Points, in no order, along strands that fork, close into loops and pass close to each other.
Points whose rows are less than 113 apart are linked; no others are. Some points are linked to none.
k124: [-18 -11 -18   8  19  21   8  14  -8  17  20  -2  -6 -13  12 -11  17  42
  -9 -13   5  -3 -14  48   8 -13  12 -32  24 -22  14 -13 -17   5  -9  25
  45  15   3 -19 -21  24   1  -8   3  -6 -23   8   0  -3  23  -4  11  21
  -1 -13 -11   4 -10  -9  15  -8]
k74: [  8  40  -3   2  -5 -14  -9 -20 -18 -11 -32 -18 -33  23   6 -14 -20  -5
   9  23  -4  -1  -9 -52   5  -3   5  23 -22  17  -8  10  24  -4  14 -13
 -12  -8 -30  18   8  18  -7 -15 -40  -9   1 -17   5 -19  -2  -3  -5  -1
   6  -9  14  -3  19  19 -23  29]
k203: [-17 -16  27 -10  -8 -11   7  -9  30  -9  15  18   1  -3 -27  17  14   3
 -26  35  10  -9   2   2  10  -4  -3  12  17   6 -17  -7  29  28  34  32
   8  11 -23  -1  15   5   2  21  13 -32  11 -13  10   3   5  -8  18  -6
   2  35   9  52 -13 -25  26 -16]
k295: [  1 -15  15  -6   1  -3   9   2  48   3  42   4  -2 -20  -7   1  44  29
  -8  26  26 -25 -16  35  23   1  -7 -13 -11   9   3  -8   6   5  13  32
  28  21  -5 -38   2  17  13  -6  -7 -13 -11   2 -12  21   1   6  32  20
  -1   5 -10  46  -3 -10  34 -21]
k970: [  2  15   6   0   4 -19 -14 -18 -18 -16 -48 -29 -21  16   2   2 -19   6
   3  22 -18   4   4 -30 -14  20   5  14  -3  11  -7   7  29 -12   1 -23
  -7 -14  -3   8 -13  11  -2  -5 -33   5  -6  -8   3 -22   0 -13   3  -6
   7   0   7  -8   2  25  -9  21]
k929: [ 22  25 -11   5  -8  18  -2  -1   9  16  13  24  16 -12 -18  -4  17 -29
   4 -63  -9  -4   7   8 -32   5 -19  -1 -22 -12  33   0 -17 -28  10 -29
  -5   1  -5   9  28 -25  -6   8  21  19 -13  36 -15  -6   5   1 -10  36
   9 -18 -22 -36  13 -43  -6  -7]
k44: [-13  28  -9   2  15  -5 -19   6  -8  18  -3 -34   0  15  33   0 -17  16
  -3   5  -7  -5 -14  -1 -17  -7  15 -15  -5 -16  -3  19   9 -34  -8  -8
   7 -15   8   6  -2  22   8 -10 -23  31 -23   2  -7 -11  21  -5  -8  20
  -1  -8  -6 -27   0  20   3   3]
k490: [  8  10 -13  15 -20 -15  -9   4 -16  -1 -17  12  -2 -20  -8   1  13 -20
  21 -15 -12 -13  19 -30  11  24 -23  -1  -2  15  12 -21 -13   9 -17 -51
 -30  -5 -11   7   1 -14  -6  -7   1  22  12 -17  13   8  -1  23 -20 -25
   4  -9  34  -2  21   3 -14   9]
k531: [ 10 -24  26 -13   8  19  -2 -15  15 -33   7   0  -3 -15 -16  -9  16   4
  -3   4  -4  21 -31  11  -3  13 -20   4   4 -14  -8   9  -2  19  -1  13
   5  25  38 -17   1  -1  10   8   6 -37   1  26 -15   1  -5   3  12 -31
   9   4  -4   2 -13 -14  52   0]
k248: [ 21  34 -24  -4  -7 -23 -22 -38 -32 -23  -6  -7 -38  18  -4 -21  -1   8
  21  25 -11  -1  -3 -41  25 -30   0  26 -16  30   4  14  15  -7  15  -7
  -9  -7 -29  22   8  18 -14 -14 -17 -30   0 -47   7 -10 -17  -3   9  13
   5  -8  19   7  10  14 -34  22]
k82: [  4 -18  40  -2  -3  18   9 -10  28  11  18 -15  -3 -18 -28 -14  -8  25
 -37  12   0  29  24  36 -17  -2  -3 -10   7 -21 -26   3  35  -4  21  13
 -14  35   3   5  -6 -19   1  23   9  -8  12   7  -2  10  20 -32   1  16
  12  10   7  31  -7 -27  25 -11]
k453: [  4  30 -27 -12 -10 -20 -29 -40 -24 -12  10  -2 -35  -3  -8 -24  -4  18
  13  17  -8  -3 -24 -28  31 -41   7  15 -17  28  21  31 -15  -2   7  -8
  15  -2 -14  23   8  15 -11 -30 -15 -40  17 -55   4 -15 -21 -10  -2  26
 -14  -9  11   6   8  21 -32  18]
k408: [  8 -22  39  -1  -8  27   8 -19  20  -2  13 -11   0  -1 -11  -9  -1  11
 -45  -2   4  43  13  33 -17 -11  -4   7   6 -32 -33   7  47   4  31   4
 -12  28   3 -16   7 -16  -2 -11  22  -8  15  33   1  -5   3 -22   5  12
  10   5   0  -4 -16 -17  37  -4]
k508: [ -3 -19  32 -23 -18   7   8 -33  20   8  40  -6  17 -14 -13  17  12  13
 -30  46  17  -7  10   9  -4 -13  -6   6  -9  -1  -8  -4  33  -9   7  -6
  13  19 -13 -42  17  21   2 -25   1 -10 -11 -11  -3 -22   7 -15  23   1
 -20   7  -2  43 -12  20  24 -15]
k106: [ 15 -16   9 -13  -5 -16 -23 -25 -14 -18  16 -27 -19  13 -17   8 -19  22
   0  10 -39  -3   7  -9   6   8   0   7 -18  -4  -2   9  17 -15 -16  -7
  12   3  13 -33  18  25  13 -33 -28 -12 -25   0  -3 -33   0 -10  12 -24
 -23 -14  15   7 -17  40  29  -6]
k751: [-21  17   5  -7   7  24  26   3  -4  28  30  -6  13   1  16  -3 -18  -6
 -31  31  23   5  -9  18 -13 -30  25 -10  23  -8 -24   6  21  -4   2  48
  -1  -6  -5  -9   8   6  13  24   9  27  -5  14   5 -13   5  -6 -10   4
 -13  30 -21  19   7  -8 -14  -1]
k92: [-15 -18  30  -8  -4   9  12 -11  39   5  35  -5  -3 -15 -21 -14   6  17
 -30  36   4  -5 -10  18  -7 -11  -3 -14  26  -1 -22   0  22  -2  14  20
  -9  28   8   3  11   2  -1  26  12 -17  -9   2 -14  21   2 -12   5  -1
   8  21   2  47   7 -24  19 -19]
k406: [ 25  -6   4  13 -10 -23 -31   4 -15   3 -29  -3 -12   6 -20  -5   6 -10
  42 -29 -30  23  -9 -23   3  19 -18  13 -11 -13   9  36 -13  -4 -10 -21
   1  21  14  26  20 -16   5   4  14 -32  34  -3   1   0  -5  11 -17 -12
  19 -23  22 -30   1  -9 -14  -7]
k157: [  6  18 -11   8  10  32  14   4  -4   5 -17  -9  11  18  25   8 -13  -9
 -23  -6  11  14   7   0 -45  10   4   3 -10 -12  -2  -2  15   5  30  10
  -1 -14  14 -13  -2 -13  -9  15   7  25  18  24   7 -22   9 -15 -13  17
  -2 -13  -5 -44  -8   5  19   4]
k48: [  9 -44  18   7   2  11  -6 -17  10 -31  10  -1 -25 -13 -19  12  18   9
 -19  -3 -13  26 -10  31   3  22  -7  18  16 -13  -8  -2   6  41  23  16
  10  31  15  -9  -4   0  -6   6  19 -41   4  -7  10   0  -3  -3  21 -14
   6   0  20  22 -21 -30  56   3]
k599: [-11  14 -34   7  22  27  16  25 -21  -4  10  -2  14  -3  23   9  17 -29
   6 -33  16 -14  -4  54 -16   2 -21 -10  -8 -28 -16   1 -12  14  -4  44
 -18  -8  35 -25 -20 -12 -15   2  12  22  -2  14  21  14  10  11 -17  -5
 -15  -4   4 -30 -10 -24  24 -12]
k225: [  4 -20   6  19   1  27  -3 -14  -7  19  -4  -3 -10   5  -4  -5   7  16
   3 -18 -13  37 -17  -3  12   9  19   3  12 -11  25  -2 -14   5  13 -14
  20  15   7   8 -17  15 -19   1  18 -25  25  -8  10 -21  -1  -4  -8   6
  12 -32   8  -6  -4 -12   5  -2]
k714: [  2 -22  26  -1   3   5 -13 -13  13  14  -3 -15 -18  14 -10   2   2  42
   4  28 -28  10  -1  12  -1   0  10  -6   8   2  17  -2 -13 -18 -11  -3
   7   2  13 -10 -16  24 -10 -12  -8  -5  -9 -13 -11 -15   7 -26  18   1
 -21  -7   0  26 -23  -5  29 -13]
k627: [ 25  41   6 -11 -23   5   1   1  20  11   5  -4   2  -1  11 -16 -44 -17
   0  -6  22  13 -14 -15  10 -26  14  17 -24  30  10   9  -1 -13 -17 -46
 -11 -10 -28  42  25 -25  13 -13 -21  25  20  23   2 -11  -4  13 -25  10
  12  12   2 -31  11   1 -21  13]
k211: [-16 -31  10  25  18  19 -16   4   2 -22   5  16 -19   8 -10  14  18   6
 -10  -1   4   0  13  19 -10  14 -16  10  30   0   6 -13   8  38  15  29
  10   6   2  -6 -24   7 -10  13  22 -22   8 -16  32   6  -6  -7   4  -6
   4  -6  19  15 -14 -27  24   9]
k114: [-25   9   5  -9   4  27  23   8  -6  27  15   2  12   6  19 -10 -29   7
 -20  34  27  19   0 -10   4 -26  30 -11  33   9  -4  -5   7   7   7  24
   6  -4 -15   8 -14   3   4  18  24   3   6   3   2  -3  -2   3 -11  18
  -2  26 -22  22   2   6 -17   6]
k16: [  2   8   5  -2  -9  -7   8  -1   7  -9 -53 -15  -4  17  11   3 -18 -10
 -15  18   6  18  20 -20 -30  23  -4  -2   2   9  -5 -13  15 -15  14 -30
 -23   0  -8  12 -13   0  -8   1 -22  32  -1  13  -3 -20  11 -19   6  -1
  -3   8  -1  -5  -3  14 -13  20]
k54: [-10  25  -8  -5 -15  -9   2   5   2   3   6  -4   6 -10  16 -19 -24 -19
   4  -9  26 -12  -8 -11  16 -28   6   6 -12  22   1   2 -16 -13 -35 -32
 -36 -22 -26  44   5 -14  10  -8 -26  38  -6   7  -8   8  -6  14 -18   7
   8   7 -10 -20  26  11 -42  10]
k722: [-15 -23   5 -20  -1 -29 -11 -22  10 -20   3  23 -11   4 -16  10  19  -4
 -10  30  -3 -10 -14 -12  23   9  -1  -5  23   8   9  -4  -1  13   8  25
  14  -7   3   1  12   8   1  21   7 -23  -1  -2   1  13  -8   8  17 -11
  -1  41  -2  29 -21 -15  16  -9]
k699: [ -6   1  13  16 -16  37  21  16   4  28  18  15 -13   7  -3  -4   0  31
 -19   8  17   7  32  31   7 -18  20 -11  27  -4 -18  25  27   5  24  25
  21   3 -35 -21 -28 -11   4   2  26  -3  -9  -1   4  -1  25 -17   5  21
  10  -5  -9  44 -10   9   7  20]
k298: [ 14  -4   4  14  -7 -21 -29   6  -6   6   1  -1 -11   9 -16  -9  21  -1
  29 -17 -22  15   0 -11  37 -24   4  -7 -11  17  19   5 -19   9 -24 -17
  23  23  -9  39  25  10   4 -25 -35  -4  -7 -51   3  -7  15   9   8  -9
   2 -31  23  20  28 -15 -39  -4]
k975: [  6 -15   7 -26   2 -32   1 -20  37 -39   6   9  -5  -9 -21   5  32   3
   1  26   7 -19 -11 -17  23   9 -10   1 -12   5 -13  -1   7  17   0  18
  16   0  22 -18  18  12   8  12 -13 -24 -20  15 -25  18  -4   8  29 -23
 -11  17  -4  22  -9  10  30   6]
k845: [ -1  28 -22  11 -13  37  25  22  -3   8   9  23  16   7  25   3 -16 -44
  -6 -23  27  -1  18  -4   4  -3  20  -7 -13  11  12 -10 -19  40   2  -8
  19  -8 -57   1   2 -16   4   6  -6  21  -2  14   9 -16   5  14 -23   2
  11  11 -18 -26   6  -5 -13   3]
k389: [ -5  30 -21  17   8  18  -5  13 -17  30  -4 -21  -1   8  28  -6   3  -6
  -8 -12   8  -6  -2 -18 -12  18  32 -14  -9 -13  11   7   3   9  -9  -2
  24 -17 -15   5 -13  19 -18   1 -30  33 -26 -13  -8 -31  27   8 -15  21
  11 -23   4 -20   8   0   5   7]
k612: [  5 -22  15 -16  -9 -13   5 -34  46   4  41 -11  11 -20 -11  20  31  32
 -21  46   4 -12   2  23  11  -6   0  -1 -24   1  -1   1   4 -14  -5  -1
  17  29  -2 -43  16  23   6 -29  -9  -9 -24  -8 -21  -6   7  -8  31  -1
 -19  -3  -3  35 -17   9  30 -22]
k168: [  5  -6 -22 -28  15  -7  19  32   1  -9  -9  12  13 -14 -11 -10  16  -4
  21  -6   7 -26  -8  27   0  -9 -26 -15  10   9  -7 -35 -27  -9 -25  22
 -19  -1  28 -14 -20  -1  10  12  -2   7 -14  12  -2  48  -5  11  -2 -32
 -14   6 -18  -1   8   2  25   4]
k872: [-10  -6 -16   9   3  13 -16  21 -20   2  -9   0   7   0  19   2  -9 -18
   1  -9   4 -13 -21 -10   8  13   2 -11  10  -7   8  -4 -18  12 -12   9
   7  -9  22  10 -12  -6  -9  10   0   4  11 -11   6  -1 -11  15 -16  -6
   6  -5   6 -25   2   5  -6   6]
k152: [  5  -1   9   4  -8   4 -14 -11  23  17  12   8  -7  -3  -7   0   1  11
  15 -17 -19  40 -15 -12  23  -5  20   6  11  19  23   8 -30   8 -21 -39
  22  13  -7  39   1   9 -15  -7  15 -16  14  -9  -2 -13   0   3   4  13
  16 -17  25   1  -8 -17  -3  -6]
k838: [ 21  30 -17  15  -6 -19 -18  22  -4  -6  -5 -15 -11   1  -1 -17 -22  -7
  49 -14  -8  -1 -20 -18   2 -21 -15  -2 -22  17  -9  20  -8  -7 -27 -21
   0  18 -12  25  10 -24  32 -20  -3 -27   7   1   2   9 -21   5  -7 -22
  23 -17  21 -29  32   3 -48 -16]
k537: [ 18  19 -15  14 -11  -6  17   5   2  28  11  33  22 -17 -17  -2  16 -24
  32 -78 -18  -1  18  -1 -18  23 -19  20 -34 -25  24 -16  -3 -36   8 -13
 -29  -5  16  -1  26  -4  -3  -8  17   9   7  22 -15   9 -14  10 -10  17
  -9 -18  -6 -25   5 -23  -9 -22]
k958: [-10 -12   1 -16   0 -21  -5  -2  -8 -14   0  11  15  -6   7  -2 -27 -24
  -4  20  30 -14 -23 -17  18  -6  13  29  12  27  -9  -1 -20  -1 -25   3
 -40 -14  -1  35  14 -11   2  15   3  10  25  -6   2  19 -23  24  -6  -9
  -6  38 -18  -2  -1  22 -34  12]
k912: [ 12 -28   3 -10  10 -37 -25   2 -15 -13  -2 -25 -11  15   0  16  -2  16
  22  -9 -33  -9  26   4 -12  19  -2  -2   6 -12  -7   7  25  10 -20  -6
  10   6  24 -24   8  30  20 -13 -19   4 -35  -6  10 -28   8   3  -1 -30
   1 -10  12   9  -2  39   8 -14]
k680: [-15  -3   0  -8  14 -14 -13   0 -12 -38   5  -5   8  14  14   5  -6 -16
  -2  19   3 -19 -20  -4   1   0  -5   7  -1   2 -18  -1  21   3 -13  27
  -3 -33  20 -11   7   8  21   3 -19  10  -9   9  -8 -11 -13  10   7 -25
 -24  34   1 -13 -12  27   1  14]
k70: [ 14  19   8   1 -14  15  22  -6  11  -8 -42   3   2  12  13   6 -23 -18
 -22   6  10  12  17 -24 -36  18   9  -3 -10  -4   6 -16   3  -2  35  -8
  -3   0  -8  -2   2 -16 -29  10  -7  11  17  23   2 -12   7 -21  -5   0
   7 -12  -8 -25   1   1   4  10]
k936: [-17  -8 -18   6  -1   5 -15   1 -19 -11  -2  -3   4  -2   7  -5 -15   5
   2   0  -1 -14 -28 -16  28 -19  13  -8   8  -2  17   3  -9  25 -23  10
  18 -11   6  21  -6   8  -7  -9 -13 -26  -2 -16  -2  -7 -16   9  -5  12
  -2  -5  -2  -9  -6  18 -16  -4]
k437: [  8  20   5  -4 -15  14  30   6  20  28  12  16  25 -13  13   1 -14 -53
 -20  -2  39  -3  29 -17 -12   1  16   7 -13  24  -2 -11 -21 -16  -7 -17
 -37  -4 -29  15   6 -33   4  31  10  52   4  13  -7   9 -11  13 -23   3
  -3  11 -30   7  27   0 -36  10]
k320: [-11 -12  -6  -8  -4 -10   3 -25  28   4  14  27   2 -10  -6  11   8   9
 -12  10   2  18   2  -8  25  -9   9   8  25  34   9  -8 -30  22 -19 -37
  18   4 -14  36   2   7 -20  -1  32  -4   8 -28  -5  11   0  20  21  21
  21  21  16  14  -3 -18   1  -7]
k428: [ 15  -8  -4  -2   4 -20   5   0   6  -3 -21  12  14 -36 -10  -1  -5 -11
  26 -39 -18   9  19 -12 -14  32 -22  15   5  -2   7  -5 -18 -24  -6 -48
 -42  -6  23   7  -3 -26  -4   3  22   0  24  23  -4  34 -26   7 -10 -19
   2  -4   2 -17  -8  -4 -12  -7]
k567: [ -2  37 -18  10  -4  26   4  16 -10  16 -12  -5  10   3  20   0  -5 -21
  -4 -15  17  -9   4 -23  12  -3  14  -8 -14   8  12  -9   3  22  -1   2
  15 -25 -47  18  -6   5  -6  -3 -46  30 -31  -9  -9 -30  17  12 -20  17
  11 -17 -12 -16  12   2  -9   6]
k104: [ 15   2 -15  16   1  -2   2   5 -29   8 -20 -16   8   6  -9   0 -20 -16
  26 -34 -20  11 -31  -4 -24  21 -10  15 -27 -21   7  25  14 -25  19   4
 -12 -18  37   9  39 -16  -2   4   5 -19  41  25  -5 -24  -8   5 -29  24
   6 -23 -16 -48  -1  -6   2  -1]
k40: [ 26  18   6  11 -10 -15 -23  17  -3   8  -3  -5  -1 -13  -1  -5  -4 -26
  41 -36 -16   2 -18  -7   6  -1 -26  -3 -23  -5  12  13  -4 -11 -16 -30
   4   4   3  28  14 -29  12 -15   6 -12  20   8  -4  10 -14  17 -16  -1
  15 -22  23 -41  13  -9 -24 -19]
k189: [ 12  27 -17   0  -8  16   9   2   2  24   5   9  23  -2   7  -6  10 -27
 -12 -34  15 -16  10  -7 -23   1  -3 -17 -12  -4  18   4 -25 -20  16 -33
 -25 -16  -5  -4   8 -34 -11  18   2  46 -13  32  -6   3   8   0 -24  25
  16  -2 -19 -32  22 -24 -12  15]
k360: [  7  10  -6   1 -10  -7  -4   5  -4   2  -7   8   1  -6   1  -7  -1 -19
   8 -14   6 -21  13 -19  21   2 -17  -6  -3  15  11 -12 -16  -5 -27 -47
 -23 -17 -25  23  -1 -10   5  -7 -16  37 -17   0  -6  11  -4  14 -17 -11
  21   4   8 -11  32   0 -25   2]
k747: [ -7  -1 -10  18  17 -31 -12  37 -15   8 -14 -16  -5  18  -2  -7  28  25
  33 -16 -16 -20  20  -1  18 -12   7 -31   2 -18  10 -12 -10   1 -20   2
  36   5   0   2  -2  27  13 -27 -33   6 -26 -39 -13   4  13   5  15  13
  -3 -37  -3   6  30  16 -25   2]
k797: [ -8   3  27 -10 -13 -13  21   0  11  -3   1  22  -7   4 -25  17  17  12
 -10  47   0  -6  31  16   9 -14  20  23   2   6 -15  -2  30  27  43  25
  19  -1 -39  -7   1   7  -1  11  26 -34  20 -24  11   8  24 -23  24  19
 -15  20   5  71 -15 -15  14 -15]
k744: [ 28  -1  -7  17  -1 -25  12   9  -4  13 -11  17  19 -28 -22  -6  11 -18
  47 -59 -28   6  21 -12 -10  29 -35  15 -19 -26  14  -5   1 -28   5 -24
 -34  -6  24   6  11 -16  -3  -9  26  -5  34  24 -12  27 -24  13 -16   1
  -7 -15  -5 -18  -2 -10 -19 -21]
k411: [  9  -9  17 -12  -2 -18 -25 -22 -14  -8  -7 -23 -27  14 -18   7 -13  32
  13  20 -42   1 -11  -6  11  -5   7   6 -10  10  13  13  -9 -13 -11  -3
  11  -4  15 -23  -1  22  -2 -29 -20 -20  -3 -28   2 -21   2 -23  15   0
 -39  -7   6  23 -27  14  17  10]
k688: [  2   8   0   0 -11   5  21  -6  10  26 -19  15  27 -10  11 -11 -13 -27
 -17  -3  27  -1  19 -13 -17  11   0   4  -7  12  -1   0 -12 -33   1 -34
 -39  -2   0   9   6 -36 -10  22  13  46  12  21   1  10  -9  -2 -17  -3
   8  11 -17  -8  14 -10 -23   8]
k993: [  2 -14  -7   4   6 -32 -12  35  -9  -3 -14   8   3   4 -12  -5  22 -11
  17 -21 -16 -16   6  -7  43 -17  -4 -22   5   3   7 -13 -28  23 -29   1
  36  31   3  30   8   2   6 -21 -21 -23   0 -45  -2  18  10  20  14  -3
  -2 -29   5  11  29   5 -31   1]
k835: [ -9   7 -28  -7  23 -24 -26  14 -33 -40  -5 -16 -10  18  14  -7 -25  -1
  13  11   1 -30 -29  -4  15  -9   2   1 -10   8 -18   2  -3   3 -15  32
  -7 -24  10  -8   8  -3  27  -2 -26 -16 -14   6   0   2 -25   4   1 -18
   0  15   1 -22  17  38 -33  19]
k632: [  4 -16   6  -1   2  -6  -5 -20 -15 -18 -28   8 -19  19   7  27  -4  -3
 -21  19 -30  13  17 -25 -10  27  11  17   6   6   5 -12  -4  29  10  26
  15  -7 -15 -13 -16  19 -26   8   5 -21  14 -25  29 -11  15 -19  26  -9
 -15  -1  -6  15 -21  10  16   9]
k616: [-26 -17  -7  -8  -1 -23   2 -12  17   2   9  37   0   1  -9  21  10  -1
 -11  20  14 -11   0   1  22  -3   6  14  28  29   9 -27 -23  27   9   4
  18   2 -11  25  -8  12 -19  16  37 -19   3 -16   5  31 -15  11  18  21
   8  32   2  26  -4 -21   2 -18]
k384: [-14   2  -2  12 -18  31  20  15   6  24  11  32   2   9   0   7  -9   4
 -12  12  25  13  29   5  20 -22  19  -4  29   6 -13  10  13  20  19  14
  25   2 -46  11 -32  -6   9   8  38 -10  10   6   2  19   0  -6   7  20
  17  13  -8  29  10   8 -11  16]
k482: [  2  -2 -19  14  -1   3  11  15 -10   6 -38   0   2 -11 -15  -1  20 -18
  23 -24  -6 -10  30 -24 -10  41 -28  -9   1  -4   0 -16  -4  13   3 -28
 -25 -12  13 -18 -16  -6 -13   5   0  26  -1 -11   4   2  -2   8 -20 -26
  -3  -3  22  -9  11  -1 -13   5]
k458: [ -7  14   5 -13  14  -3  -1  -2   3   4  -3 -13  -2  10  21 -13  -1  12
 -21  12   6  -2  -2  10 -23 -10   8 -26  18 -20  -8   7  -8 -31 -18   7
  -6 -12  17  -3  -9   8   4   4  -9  48 -27  15 -10   5  14  -2  -2   1
  -2  14 -14 -15   1   1  -3   1]
k257: [ -8 -21  -1  -1   7  13   2  12  32  -3  28   8  -9 -18   2  -8  28  37
  -5  11  11 -11 -20  48  20 -15  -9 -17  19   0   3 -22 -14  17  17  37
  25  27   1 -14  -1  15   5   5  -7 -22 -12  10  -6  19  14   3  17  13
   5  -2  -9  24  -2 -13  37 -11]
k17: [ 10 -20  11 -19  13  -5  10  -5  31 -54   7   0  13 -24 -20   6  16  -1
   3   8  10  -1 -25   2 -11   9 -22   5  -6  -7 -26   0   1  10 -17  10
  -9  18  43 -24  12   5  12  10   0 -20 -15  25 -26  22  -6   8   9 -51
   4   8  -7  -7  -7   6  37  10]
k796: [  5 -12  25  -7  -1   1   5 -25  12 -12  -1  11  -7  11  -9  38   4  13
 -28  32 -17  11  27   9   7   8  11  25  -4  18   1 -17  15  22  23  23
  19  -8 -38 -35 -15  16 -15 -11   9 -27  12 -19  17  -6  23 -23  42   2
 -25   6  -5  47 -17   0  14  -7]
k795: [  8 -11   2   8  14 -43 -27  20 -25   4  -3 -28 -17  31   3   6   3  22
  31  -5 -21 -24  25   4   5   4  16  -8  -8 -11  -6   8  19  -3  -8   0
  22   0  17 -19   2  33  17 -29 -20  -4 -29 -24   3 -12   6   8  23 -15
   1 -21  17  12  21  42 -15  -4]
k101: [ 12 -11   2  -5   6  -5 -17   0 -29   0 -21  -7  -2  -1 -13 -11 -26 -20
  25 -26 -31  26 -24 -21  -8  29 -20  17  -7 -17  15  27   2 -15   8  -9
 -15   9  34  10  26 -18  -1  13  12 -30  51  13  -1  -7 -13   5 -17  -2
  17 -20   1 -52  -5  -7   3   1]
k330: [ -8  21 -28  14   8  37  27  18 -18   9   1   5  19   8  35  14   3 -28
  -9 -32  35  -8   8  23 -34  11  -5  -2 -15 -15  -7   5 -16  20  22  22
 -13 -28   8 -11 -18 -25 -15  16  13  33   1  11  24  10   4   2 -21  18
  -5   3  -4 -31  -8  -7   6  -1]
k278: [-11  -4 -12 -18  20  -1  21  21   0  -6 -20  12  18 -20  16  -8   4  -4
  13 -12   6 -15  -8  29 -11  -1 -12  -6  16   1 -19 -19 -21 -35 -16  13
 -44 -22  32 -19 -12 -16  11  14   0  38 -13   8   0  46  -7   6 -15 -28
 -11  14 -21  -9   2   4  -1   1]
k745: [-16  -7  -1  -7   6  -5   9   8 -11   3 -13  -1  21   1  29   3  -5  -9
 -17   4  14  -3 -14  20 -19  -1   8 -11   2  -5 -18   3  -2 -35 -16  18
 -27 -23  26  -7   4 -15   6  21 -14  56 -20  12   4  13   4   2 -20 -12
 -10  21 -27  -8   4  -7 -13   3]
k239: [-13  -2  -4 -16   6 -19 -12 -22  -7 -27  32  -1  11   7  10   9  -4  -6
 -14  18  -2 -13  -8 -23  -3  -6   3   4  -6   1 -14  12  28 -16 -10   8
  13  -4   5 -32  23  24  12 -10 -26   0 -22   1  -8 -28  -1   8   9 -25
 -24  11   5  -5 -27  44  24   1]
k938: [-25  16 -30  23  -2  46  27  31 -20   5   4  15  18  21  32  12   1 -21
  -8 -20  30  -4  16  12 -17  -6  18  10   4 -10  -9   7  -4  36  16  21
  13 -20 -40  -6 -30 -19   1  10  16  17   2  15  23  -9   3   0  -8  17
   4  13 -10 -26  -2 -11   0   6]
k865: [-17   7  19 -12   0  -2  22 -12   4  23  40  -1  21 -10   4   1  13   5
 -33  50  22 -14  -9   5   1 -29  17  -5   0  -3 -11  -5  41 -11   7  31
  10   5  -8 -31   7  27  14   0   7   3  -3   2 -12 -23   7  -4  14  10
 -21  26  -9  39  -6   4  10 -16]
k446: [  1   9 -15  -1  25  11  -7  21 -22 -10  -4 -13  26   6  21   2   6 -18
   7 -21  -4  -3 -28  30 -13  12  -6 -13  -5 -20 -14  -4  -3  -5 -17  36
 -12 -12  47 -13  -4   0   0   7   4  10  -4   8  -1   8   2  14 -21 -22
  -3  -9   0 -42 -13   1  20  -1]
k807: [  9 -12   8   2  -5  -6  10  -8  18   4 -16  11  13 -10  -4   8 -12 -14
  -8  -4   2  13  16 -10 -16  13 -13  -1  11   6   3  -9 -18 -31  -1 -37
 -42   8  10  14  -8 -27 -16  17  29  11  18  21  -6  20 -12  -9  -4  -2
  14  11  -3 -11  -1 -22  -9  -1]
k206: [-16  14 -10  -1  -4  -5 -14 -11 -13  -3   3 -11 -11  -6   1 -18 -21  26
  20  10  -3  -2 -26 -25  31 -46  13  -8  -1  11  27  10 -21   0 -18 -18
  17  -5  -8  32  -3   7   3 -21 -20 -27   3 -18   0  -3 -14   4  -3  18
   3  -9   7  -4  -9  17 -26  -5]
k119: [ -7  10 -16   8   4 -26 -22  13 -22 -23 -18 -22 -14  18   8 -21 -29  11
  38  -4 -12 -20 -24 -13  -1 -11  -6  -1 -10   3  -8   9  -2 -18 -13  -4
  -6  -4   6  21   8  -7  25  -6  -6 -19  -8  -2  -2   9 -25  -2  -1 -19
  18 -17   4 -16  26  26 -47   5]
k669: [-12  -9  24  21   4  31  11  14   2  -7  -5  17  -7  15   9  20  -1   3
 -25   6  19   9  27  19 -23   8 -10   4  15  -5  -3 -12   4  25  25  18
  11  -3 -20  -5 -32 -14 -13  12  26  -5  16   7  25  14   3 -12  -3   1
   5   0  10  -1 -12 -11  20   8]
k950: [  4 -38  32  -6  -4  22  -6 -18  25  12  19 -11 -20  -8 -13   4   9  46
 -15  21 -27  25   4  38  -4  12   1   4  -3  -9   4  -3  -2  -5   3   1
   0  25  -4 -19 -14  11 -10 -18  -1  -9  -5  -1  -2  -8   2 -22  25   5
 -22 -18   7  30 -26 -25  27 -15]
k799: [-15  -3  -7  10   0  41  10  -1   6  35  31  -4 -13   2   7  -2   1  45
 -19   1  12  12  -1  37   3 -18  20 -22  25  -9   4  10  10 -17  20  18
  21   5 -10 -25 -31   4   2  -6  25   4 -15   1   1  -6  19 -15  10  31
   4   5 -11  14 -10  -7  11  14]
k983: [  2 -21  -5   5   9 -13   3  11 -14 -15 -45 -15   8  -6 -23  -1   9   0
  32 -34 -20   4  19  -7 -17  43 -31  -9   0 -16  -5  -6  -1  -1   2 -41
 -22   6  29 -12 -16  -9  -1   4  17   0  10   9  -2   1  -4  -5 -12 -26
  -9  -3   9  -4  -1   2 -13 -14]

A tip is a point with one link. Name the tips that can be reached along the links from each point below, in the order of the rows.
k248 => k168
k616 => k408, k225, k632, k669
k983 => k627, k437
k838 => k298, k104, k950

How many points has the smallest loop of links through each point below? Write 0 if it is on no loop.
k799 => 11
k872 => 13
k744 => 7
k278 => 0
k912 => 0

Name the points in between on the shortest way along the links from the first point to the second, in order.
k950 / k119 => k714, k411, k106, k239, k680, k835
k152 / k796 => k320, k616, k722, k203, k797
k360 / k189 => k490, k482, k983, k428, k807, k688
k872 / k567 => k446, k599, k330, k938, k845
k714 / k298 => k411, k106, k912, k795, k747, k993
k70 / k745 => k157, k330, k938, k845, k567, k389, k44, k458
